The views of a scene show one set of named points, each view turned or mirrored, shifted and resized as a whole, with a little noise and some points left out.
(in the rows, 128 means zero)

Scene 1
View 1
K276: [145 132 138 146 138 133 126 112  97 113 131 146 142 130 121 109 106 126
 146 125 133 110 154 111 111 124 137 129 141 127 112]
K495: [158 136 130 170 129 136 125 130  95 119 164 148 142 142 110 123 111 121
 146 127 111 124 143 126 122 132 129 158 150 108 128]
K654: [144 132 138 149 133 128 128 120 103 110 123 139 140 127 122 110 111 133
 141 137 132 112 147 110 109 122 130 129 134 124 106]
K400: [130 143 135 143 128 134 120 121 116 110 135 132 150 121 116 112 112 128
 153 136 141 114 141 120 121 133 136 127 126 128 113]
K700: [132 157 153 132 132 153 139 123 112  95 142 158 146 131 133 107 108 127
 187 142 115 121 154 104  99 147 119 111 142 128 108]
K391: [152 130 136 156 121 127 125 135 108 116 112 138 138 120 130 107 117 133
 135 151 134 116 141 105  94 126 121 130 128 124 104]
K63: [129 129 123 156 122 109 112 123 117 123 124 109 148 109 110 119 118 135
 120 139 163 109 126 133 139 115 146 145 108 123 113]
K25: [127 158 150 127 143 151 137 111 104  92 152 154 153 134 127 114 103 129
 185 124 124 115 155 116 126 140 128 119 141 124 110]
K706: [144 144 141 142 139 147 112 108  83 122 147 169 148 140  97 109  95 103
 152 104 124 104 172 121 111 143 149 128 156 129 125]
K506: [160 127 135 158 143 131 133 114  84 109 139 149 140 140 122 115 106 126
 141 122 117 117 155 109 112 116 133 144 153 113 116]
K719: [114 141 145 127 134 126 128 113 126  97 109 117 146 108 138 109 117 147
 161 146 159 109 133 113 126 120 135 111 104 136  92]
K888: [120 159 143 136 128 147 125 124 118 104 163 144 150 129 113 118 113 129
 178 132 129 120 140 131 132 147 132 127 128 124 119]
K268: [165 142 141 158 131 149 133 131  89 110 154 171 140 146 121 111 111 118
 162 134  96 125 158 108  94 141 115 140 160 112 122]
K558: [135 135 142 142 128 132 131 133 120 100 115 131 143 116 134 107 115 142
 154 155 136 118 136 105 103 125 121 120 120 127  97]
K203: [134 136 150 132 139 133 150 125 120  82 117 129 138 120 157 110 116 157
 172 153 130 123 136  95 107 113 110 114 125 121  87]
K182: [143 132 138 147 131 128 128 119 104 111 122 140 142 124 122 110 111 133
 142 136 136 113 144 111 112 121 131 131 135 125 106]
K275: [119 160 155 118 137 152 143 117 119  80 137 148 148 126 146 109 106 143
 197 144 124 118 150 103 108 138 117 102 129 131  98]
K208: [126 151 147 132 135 138 139 122 122  90 137 131 147 122 136 114 115 147
 175 145 133 122 138 115 127 131 124 118 124 126 100]
K807: [121 163 141 138 119 155 116 132 121 110 164 157 152 128 110 114 110 114
 182 138 126 119 143 133 118 163 127 126 132 125 128]
K379: [162 144 136 162 133 148 122 121  79 121 164 177 146 151 104 113 100 101
 155 113 103 119 166 119 107 147 131 146 169 114 137]
K664: [146 149 145 144 128 153 133 133 104 104 143 164 144 135 129 109 111 124
 172 145 110 124 155 104  88 146 113 125 146 122 113]
View 2
K208: [158 167 131 153 155 138 151 152 109 152 131 146 105 146 136 109 173 182
 116 178 146 153 138 113 137 138 114 114 124 162 151]
K700: [177 144 135 162 123 127 136 177 137 168 137 159 111 161 128 120 160 156
 119 169 178 128 140 113 180 125 124 125 120 153 115]
K276: [134 132 139 145 132 106  95 158 140 135 155 154  88 137 119 110 118 141
 138 152 113 153 150 119 150 131 119 137 129 186 169]
K63: [132 167 132 138 181 124 105 112 113  92 128 105 104 113 118  85 116 187
 142 144  76 205 110 111  77 142 122 143 125 181 223]
K268: [176 136 133 166 108  90  77 151 153 170 172 190 101 129 107 145  85 133
 140 177 164 162 135 122 204 118 120 134 131 158 120]
K558: [156 154 145 126 163 145 127 152 111 155 144 127 118 130 131 101 166 158
 121 143 142 170 140 106 112 133 149 134 120 133 160]
K25: [147 143 124 173 128 115 138 171 126 144 135 171  89 167 129 124 162 176
 116 180 153 122 149 125 184 135  89 116 127 185 133]
K379: [157 127 121 181  93  70  59 152 174 137 163 185  80 139  98 141  66 135
 156 176 138 145 135 124 221 115  97 140 137 205 135]
K203: [156 164 153 125 158 146 150 153  96 189 166 148 118 134 154 118 196 161
  99 163 144 167 166 115 123 138 138 111 130 110 151]
K275: [159 150 136 153 137 145 170 179 121 171 131 150 111 170 140 112 200 173
  99 176 174 120 156 112 166 136 116 108 122 146 121]
K391: [160 142 143 125 150 120  90 141 131 156 155 129 119 118 115 100 120 138
 135 136 138 181 135 104 119 125 157 150 124 138 160]
K888: [159 165 122 183 140 125 141 140 130 122 115 146  98 151 122 118 144 195
 134 185 152 153 111 120 168 133  90 116 129 189 149]
K807: [178 158 117 194 129 121 135 152 148 113 103 144 104 157 116 115 130 193
 142 179 175 142  99 112 185 131 104 124 113 191 125]
K706: [135 112 123 164 106  75  60 165 167 118 144 162  77 147 102 118  75 132
 152 141 115 138 140 114 183 123 109 152 126 218 161]
K182: [139 143 137 136 148 114 100 149 129 141 152 138 106 132 123 104 130 144
 129 143 115 162 148 109 128 130 133 139 127 161 174]
K654: [140 148 140 125 157 129 113 151 121 151 153 138 108 131 129 104 149 151
 119 146 116 168 150 112 117 134 137 136 128 150 176]
K719: [133 159 141 130 172 151 160 161 103 135 125 107 111 144 139  85 192 187
 108 143 119 155 147 104  87 146 128 123 122 158 185]
K506: [138 135 137 144 130  84  73 145 136 153 179 178  85 124 120 129  98 136
 132 164 104 170 166 129 167 125 112 135 139 179 167]
View 3
K268: [104 180 129 181 142 130 149 150 130 117 120 123 111 150 105 157 102 170
  99 122 162 129 145 130 104  90 125 194 156 146 143]
K182: [113 148 146 165 100 158  94 126 121 104 121 144 124 139 130 138 113 116
 145 123 141 112 103 126  97 120 122 150 172 150 125]
K203: [150 145 139 182  76 153  99 131 142 131 129 140 125 135 139 127 150 133
 137 112 138  77  94 123  76 176 125 119 156  82 148]
K700: [107 153 132 175 120 116 126 163 131 139 123 146 158 159 111 132 136 161
 106  88 151 118 133 121  97 147 120 138 153 109 146]
K506: [114 163 140 164 115 163 124 122 118 102 132 121  97 146 136 156  87 138
 136 125 163 120 117 136 108  82 145 168 170 160 117]
K495: [109 192 120 175 130 147 106 132 141  95 114 125 119 136 123 160  86 131
 111 144 191 120 142 139 110  80 130 172 161 188 126]
K719: [131 124 152 164  68 154  61 122 125 115 113 166 157 130 141 109 145  95
 157  99 141  90  96 123  94 170 120  89 169 130 131]
K25: [109 152 134 171 110 121 115 155 130 134 127 139 162 173 138 133 114 152
 115  73 190 119 133 127 109 138 151 114 155 137 137]
K558: [126 135 145 171  90 154  91 131 132 109 114 155 134 126 130 123 147 118
 141 129 123  99 103 123  88 156  99 133 164 119 138]
K275: [122 139 138 175  98 118 117 160 139 150 129 147 167 166 132 116 144 156
 114  69 156 103 118 115  93 178 134 106 150  93 151]
K654: [113 150 146 164 102 152  99 130 116 104 116 148 122 138 127 138 118 121
 142 122 139 116 110 126 100 116 122 152 169 145 128]
K400: [106 150 138 163 103 141  74 135 126 106 114 156 155 137 128 125 120 111
 131 116 162 117 122 127 107 129 112 126 167 165 128]
K664: [102 167 134 179 131 121 138 161 132 133 125 139 139 150 104 141 121 161
 106 110 149 127 139 120 101 126 106 168 156 126 151]
K379: [ 81 185 129 166 152 123 142 151 115 114 122 124 122 162 112 167  71 162
 101 111 187 157 154 136 127  60 138 185 164 185 121]
K276: [108 151 148 158 100 151 103 126 116 105 123 143 125 147 138 140 102 127
 144 111 153 125 113 129 108 103 131 151 172 156 119]
K63: [122 146 142 157  80 180  30 101 127  68 104 164 141 107 141 129 115  59
 152 153 162  96 110 135 106 118 104 117 174 198 118]
K807: [ 87 167 122 171 134 106  94 168 140 124 102 157 194 146 106 131 118 131
  93  93 180 134 156 124 112 138 110 127 151 165 140]
View 4
K706: [164 164 133  92 130 117 121 170 159  83 104  90 150 130 143 121 187 122
 105 100 162  58 125 166 134 166 149 105 157 176  98]
K664: [161 178 125 103 124 124 113 174 151 108 132 129 145 148 121 142 176 106
 101  89 155 102 140 117  96 132 107 144 125 140  64]
K506: [136 145 111 116 141  99 122 173 154  93  93 114 163 128 140 124 188 139
 118 120 158  80 117 140 117 145 144 126 135 158  74]
K208: [143 140 118 107 127 134 115 150 142 113 131 129 145 154 155 138 146 142
 121  97 153 155 157  82 133 126 117 146 120 138  95]
K495: [135 164  97  91 124  88 146 166 167  86  98 106 165 120 125 134 177 120
 107 101 171  98  99 127 108 141 141 119 148 152  92]
K700: [167 170 133 111 116 140 104 172 145 116 139 133 142 165 134 145 166 116
 107  78 159 120 169 102 107 131 103 142 124 147  76]
K25: [169 162 132 117 113 121 115 171 151 103 119 116 153 161 149 136 162 138
 123  79 166 120 170  96 128 131 111 123 140 165 107]
K275: [165 153 142 128 120 144 102 165 139 126 143 141 138 173 145 143 155 138
 122  81 146 146 188  80 125 118  94 144 117 144  86]
K654: [135 132 116 102 147 128 118 155 146 104 121 122 144 140 145 129 167 136
 112 121 144 105 132 127 131 146 139 139 122 142  76]
K276: [144 140 122 105 143 122 116 165 150  99 111 115 150 138 149 125 172 136
 114 112 149  95 132 133 136 150 139 129 131 156  85]
K807: [166 184 121  73 101 132 133 150 160  97 148 112 139 157 139 148 149 104
 103  59 166 128 143 104 124 138 116 123 154 149 119]
K400: [143 142 113  83 136 135 122 143 147 100 131 114 139 146 156 132 152 128
 111 105 150 124 133 117 146 145 137 135 139 141 104]
K391: [128 132 107  83 158 141 115 145 143 108 127 130 134 140 138 132 160 113
 100 129 140 111 112 131 122 144 135 153 115 126  60]
K203: [127 125 118 127 144 134 104 158 132 127 127 156 142 158 152 131 153 151
 126 118 142 154 154  76 119 116 107 164  93 122  64]
K182: [128 137 107  86 156 135 115 144 150 100 118 116 140 133 146 125 161 126
 101 127 143 100 110 139 139 156 150 134 126 136  76]
K63: [105 105  91  60 159 128 139 113 152  93 123 108 138 123 174 122 137 146
 115 138 143 136  95 118 168 154 169 140 137 133 115]
K268: [155 186 114 108 117 104 123 189 159  94 109 118 157 140 111 140 189 103
 102  91 166  83 120 133  84 138 121 131 136 149  66]
K888: [158 167 116  85 104 119 133 152 155  98 135 113 147 147 149 138 150 123
 111  77 161 137 145  93 133 135 121 127 149 154 123]

In a view up to two points have been moved. Name them for each view, in the order of its rows, or write none.
view 1 => K706
view 2 => K654
view 3 => none
view 4 => K182

Scene 2
View 1
K711: [136 144 145 108 126 160 108 124 174 146 146 108 138 131 137 103 130 120
 103 138 110 114 130 133 124 160 112 135 105 154 132]
K585: [139 166 124 125 137 157 100 115 132 134 156 119 167 142 158 116 158 133
  96 123  93 118 147 144 154 130  91 118 104 132 146]
K632: [153 153 151 152 141 161 120 136 172 144 134 109 161  90 127 117 160 129
 121 122 144 142  94 158 138 128 115 146 133 140 149]
K967: [114 131  85 155 128 119 135 152 113 163 122 125 145  72 167 157 132 155
  84  96  96 108 149 155 128 104 130 160 138 162 181]
K347: [143 111 146  98  72 172 153 127 192 116 156  89  67 143 110 109 151 105
 173 185 157 130 129 117 112 142 119 149 159 128  95]
K969: [127 133 120 130 122 139 133 147 155 156 121 111 126  95 142 127 122 133
 101 119 117 119 131 142 113 141 133 160 132 164 161]
K372: [128 125 109 123 108 143 128 125 137 139 148 110 127 125 152 130 151 139
 119 143 108 108 149 125 138 128 109 142 134 139 135]
K521: [141 147 133 116 111 166 118 120 159 125 157 104 134 139 140 115 159 122
 133 152 118 123 134 128 143 132  97 128 122 129 125]
K38: [139 166 124  87 126 163  88  96 125 124 174 117 152 186 161 104 140 124
  95 143  71 100 174 129 155 148  78  95  72 129 118]
K371: [141 168 163  89 117 168 117 124 166 137 150 117 117 155 121 100 107  97
 104 128 122 139 144 152 112 168 122 117  83 157 131]
K267: [136 126 110  96  94 158 127 106 141 113 173 103 111 161 151 117 165 129
 142 178 103 103 162 111 150 126  87 122 123 114 101]
K304: [134 159 115 126 124 146 127 130 122 136 145 120 144 120 153 135 142 136
  98 113 104 126 152 156 143 113 113 129 107 141 157]
K987: [141 145 115 121 114 157 121 116 135 123 163 115 144 137 149 125 176 132
 130 142 107 121 147 142 160 110  85 122 120 118 132]
K359: [147 157 149 114 116 168 129 129 165 134 146 111 129 129 122 113 143 113
 126 133 131 143 127 152 134 138 110 129 115 141 133]
K651: [144 142 133 139 121 157 130 131 160 135 141 112 144  99 136 121 166 128
 128 132 133 134 116 147 145 118 107 146 135 131 141]
K241: [118 131  86 101  81 129 150 130 100 135 151 120  92 138 161 149 130 133
 112 138  88 104 194 139 124 112 116 138 125 148 139]
K412: [140 150 146 112 108 159 143 142 163 142 133 116 102 115 121 120 118 110
 116 122 134 141 132 157 111 141 136 142 116 160 145]
View 2
K38: [121  86 110 163 121 182 127  87  97 180  43 134 168 175  77 121  85 127
 158 118 175 127  63 153  84 126  74 162 149 146 107]
K267: [129  98  99 151 152 171 154 110  97 145  89  96 171 170 121 137 138 106
 167  80 122 163 100 161 133 131 128 128 130 112 149]
K967: [ 72 126 174 109 162 150 137 152 138 178 170 145 120  71 132  88  40 181
 144 136 153 122  98  98 168 108 185 220 169  94 180]
K987: [127 104 115 157 175 163 146 121 121 159 104 114 137 122 131 123 105 140
 177 100 153 143  93 163 137 126 109 164 122 116 140]
K585: [118 104 140 154 158 156 122 131 138 186  93 149 120 101 125 107  49 175
 168 121 188 102  71 155 122 119  81 196 137 120 114]
K372: [105 102 132 129 158 153 144 134 113 162 127 113 142 128 130 122 105 133
 148 108 132 142 102 129 153 123 159 162 146 103 160]
K969: [ 79 116 164 114 144 122 119 155 128 169 127 125 111 102 109 103  97 135
 113 134 136 101 112 118 167 118 188 187 139  79 136]
K412: [ 80 136 154 133 136  98 114 151 129 146 104 119 116 121 112 102 127 118
 117 151 154 113 106 151 148 126 187 172 115  68 102]
K651: [120 104 134 140 175 119 130 161 133 167 120 116 106  96 145 119 120 143
 152 100 146 112 115 149 162 123 141 164 105  86 119]
K359: [104 117 130 139 151 110 117 148 125 149  86 109 117 127 115 114 128 123
 135 121 160 115  96 169 138 127 137 163 103  86  92]
K521: [125  95 115 151 164 142 134 139 110 164  99 107 133 136 124 130 133 120
 152 100 139 126  99 163 143 126 131 149 119 102 115]
K371: [ 86 120 144 142 110 107 101 128 117 151  50 125 126 164  84 105 120 105
 113 153 168 107  80 163 111 129 142 168 111  78  62]
K304: [ 98 127 141 143 156 149 132 130 134 164 116 138 129 107 122  97  71 155
 159 136 169 125  90 145 134 119 131 191 145 104 135]
K241: [ 75 139 136 135 144 176 158  93 117 118 123 114 176 152 111 104  94 128
 152 148 132 194  91 129 135 120 193 172 163 105 186]
K711: [103  90 144 130 128 119 107 140 107 182  77 127 128 144  94 117 114 116
 119 113 148  99 101 137 133 123 148 156 132  97 101]
View 3
K359: [123 116  97 132 153 141 151 110 118 132 147  91 122 127 122 155 132 133
 122 155 105 155 139 116 153 131 157 109 121 127 148]
K987: [130 120  96 142 149 133 156 103 120 136 162 118 132 123 128 179 150 147
  79 127 112 141 112 115 177 126 174 108 135 139 114]
K372: [125  95  96 136 129 131 124 133 138 129 152 108 146 117 130 162 132 136
 100 126 121 133 120 135 171 127 164 118 135 138 112]
K969: [118  91  90 120 138 112 126 154 137 124 130  95 135 109 137 153 100 118
 140 143 110 146 136 137 158 115 130 113 139 132 129]
K632: [139 108  83 117 170 129 163 122 123 138 126 113 125 127 169 149 121 120
 147 154  88 166 132 114 168 132 135  88 118 137 142]
K585: [128 143  92 114 172 108 157 113 134 142 130 133 120 102 131 202 129 142
  81 113 107 144 123  93 190 116 143  77 137 141 141]
K521: [124 117  96 142 147 150 148 102 126 138 158 102 127 132 131 158 145 146
  96 139 118 140 126 124 162 138 174 117 124 129 133]
K38: [110 159 113 140 154 137 128  89 144 144 150 107 113 122  87 204 148 165
  38 109 143 117 131 108 176 124 168 101 124 120 161]
K347: [117  85 101 167 123 177 141 104 112 128 179  59 141 154 126 111 155 134
 139 186 113 151 136 148 128 155 193 152 111 113 116]
K304: [125 117  97 122 148 100 148 127 129 124 138 117 131 101 117 185 124 131
 100 125 109 148 125 109 176 107 149  97 146 139 115]
K371: [105 136 110 123 146 135 134 111 126 125 141  71 106 122  82 165 124 139
 118 159 116 145 166 111 134 116 143 107 120 112 176]
K241: [107  86 108 143 105 106 121 147 124 100 164 100 149  92  79 181 136 134
  77 125 135 129 117 129 165 102 180 137 162 139  86]
K267: [117 114 108 165 134 163 130  98 126 138 181  91 139 136 116 166 164 158
  67 133 134 125 115 134 164 145 197 134 127 128 113]
K651: [141  91  84 133 152 138 153 128 131 138 144 114 140 130 176 141 134 132
 128 141  98 151 110 135 176 141 159 107 127 145 110]
View 4
K967: [121 164 167 108 138 116 172 166 165  77  92 192  77 153 153 191 123 137
  98  99  96 134  99 135  94 140 107 125  98 128 154]
K371: [129 126 124 116 102 144  98 119 149 116 108 109 161 121 163 158 140 126
 135 165 152 144 152 123 134 121 118 148 111 106 102]
K38: [159 127 154 160 120 145 100 133 165 144 117  95 149 120 159 203 118 110
 152 155 130 170 157  70 102 120  80 150 111 165 124]
K711: [134 130 160 119 116 137 116 121 149 127 107 129 130 126 136 171 112 131
 130 141 149 141 142 131 124 127  96 148 120 105 113]
K969: [109 141 158  92 122 123 147 138 149  97  97 171 102 142 136 164 119 146
 107 120 134 118 114 170 124 135 116 135 111  80 122]
K304: [137 149 157 138 132 124 131 151 151  99 110 155 118 141 168 182 128 142
 113 136 127 154 128 113 109 136 107 134  99 145 145]
K651: [140 147 169 145 144  98 126 124 127 120 110 163 120 137 135 173 117 167
 114 141 154 148 133 147 122 146 106 140 112 118 138]
K347: [107 121 121 117 163  90  84  80 119 150 134 129 133 103  95 143  99 188
 150 163 178 111 123 166 153 147 101 132 137 136 115]
K585: [166 152 181 161 127 131 130 154 146 105 102 145 133 148 171 199 127 130
 105 139 128 181 149 100  98 133 106 146  99 135 148]
K632: [134 141 171 131 135 102 131 125 123 113 112 170 118 143 134 169 112 169
 102 132 154 141 133 157 125 147 117 139 110  99 137]
K241: [110 141 115 110 154 119 122 134 175 103 120 143 106 115 144 174 121 140
 143 134 100 118  90 107 109 132  95 122 105 196 142]
K412: [108 138 132 101 126 124 114 121 143  97 109 151 131 131 149 152 132 148
 119 151 146 126 129 152 133 135 123 138 111 103 119]
View 5
K347: [147 115 122 112 120 109 145  88 124 168 131 166 130 129 100 149 118 147
  94 111 117 140 103 129 122 178 142 148  97 121 133]
K969: [109 138 125 160 140 114 125 111 130 140 113 122  80 115 129 140 137 133
 109 109 133 121 107  84  84 135 118 130 104 122 133]
K38: [108 174 160 142 157  98 165 133 123 117  83 142 133 177 144 126 133 157
 123 109 163  94 126 115 141 144 120 150 140 144 131]
K521: [124 139 149 137 138 108 139 116 131 141 102 150 121 143 113 137 142 141
 116 113 140 110 117 112 120 155 133 150 115 134 131]
K304: [ 99 141 146 151 146 109 136 133 127 122  91 130  93 138 119 127 143 134
 131 104 142  99 123  97  98 121 123 141 118 121 130]
K585: [ 94 150 157 164 154 114 134 142 139 117  79 131  99 153 126 131 167 135
 133 119 153  82 134  94 104 130 126 146 129 134 137]
K711: [111 155 136 154 147 114 143 113 135 143 108 137 106 140 143 144 138 146
 101 117 146 118 110  98 109 157 123 136 117 135 137]
K632: [108 124 141 165 136 126 118 116 154 148 104 145  95 123 115 155 172 129
 115 128 135 104 117  92  88 155 140 141 116 131 138]
K412: [103 139 115 149 141 117 145 108 134 147 121 141  88 120 131 149 136 144
 100 109 118 122 115 109  95 143 127 138 105 116 145]
K372: [127 139 146 139 137 102 127 117 118 134  99 129 110 136 111 130 130 134
 122 107 144 113 107  96 110 137 124 138 108 127 125]
K359: [108 137 133 147 143 120 145 116 138 144 105 149 107 139 122 148 146 144
 113 115 133 110 122 114 106 154 136 145 116 123 142]
K267: [142 143 152 114 135  89 146 116 110 136  99 148 138 155 106 125 114 144
 120 104 149 113 112 121 131 153 131 151 115 131 123]
K651: [118 122 146 148 134 115 121 119 137 143 105 139 103 128 103 141 154 129
 120 118 133 109 116  96  95 151 141 144 111 128 133]
K967: [106 141 145 165 140 105 107 130 118 121  96 102  68 111 117 124 141 120
 138 107 143 103 110  65  73 102 107 125 102 117 122]
K371: [ 94 159 118 150 152 122 168 110 139 142 109 149 102 143 152 150 136 161
  97 112 131 115 123 121 116 155 123 145 124 124 151]
K987: [122 137 153 135 141 106 136 130 125 127  86 147 118 151 102 126 144 137
 134 111 146  96 122 109 113 136 137 151 120 132 125]

In a view up to two points have been moved. Name them for each view, in the order of its rows, or write none.
view 1 => K585
view 2 => none
view 3 => K651
view 4 => K969, K632
view 5 => none
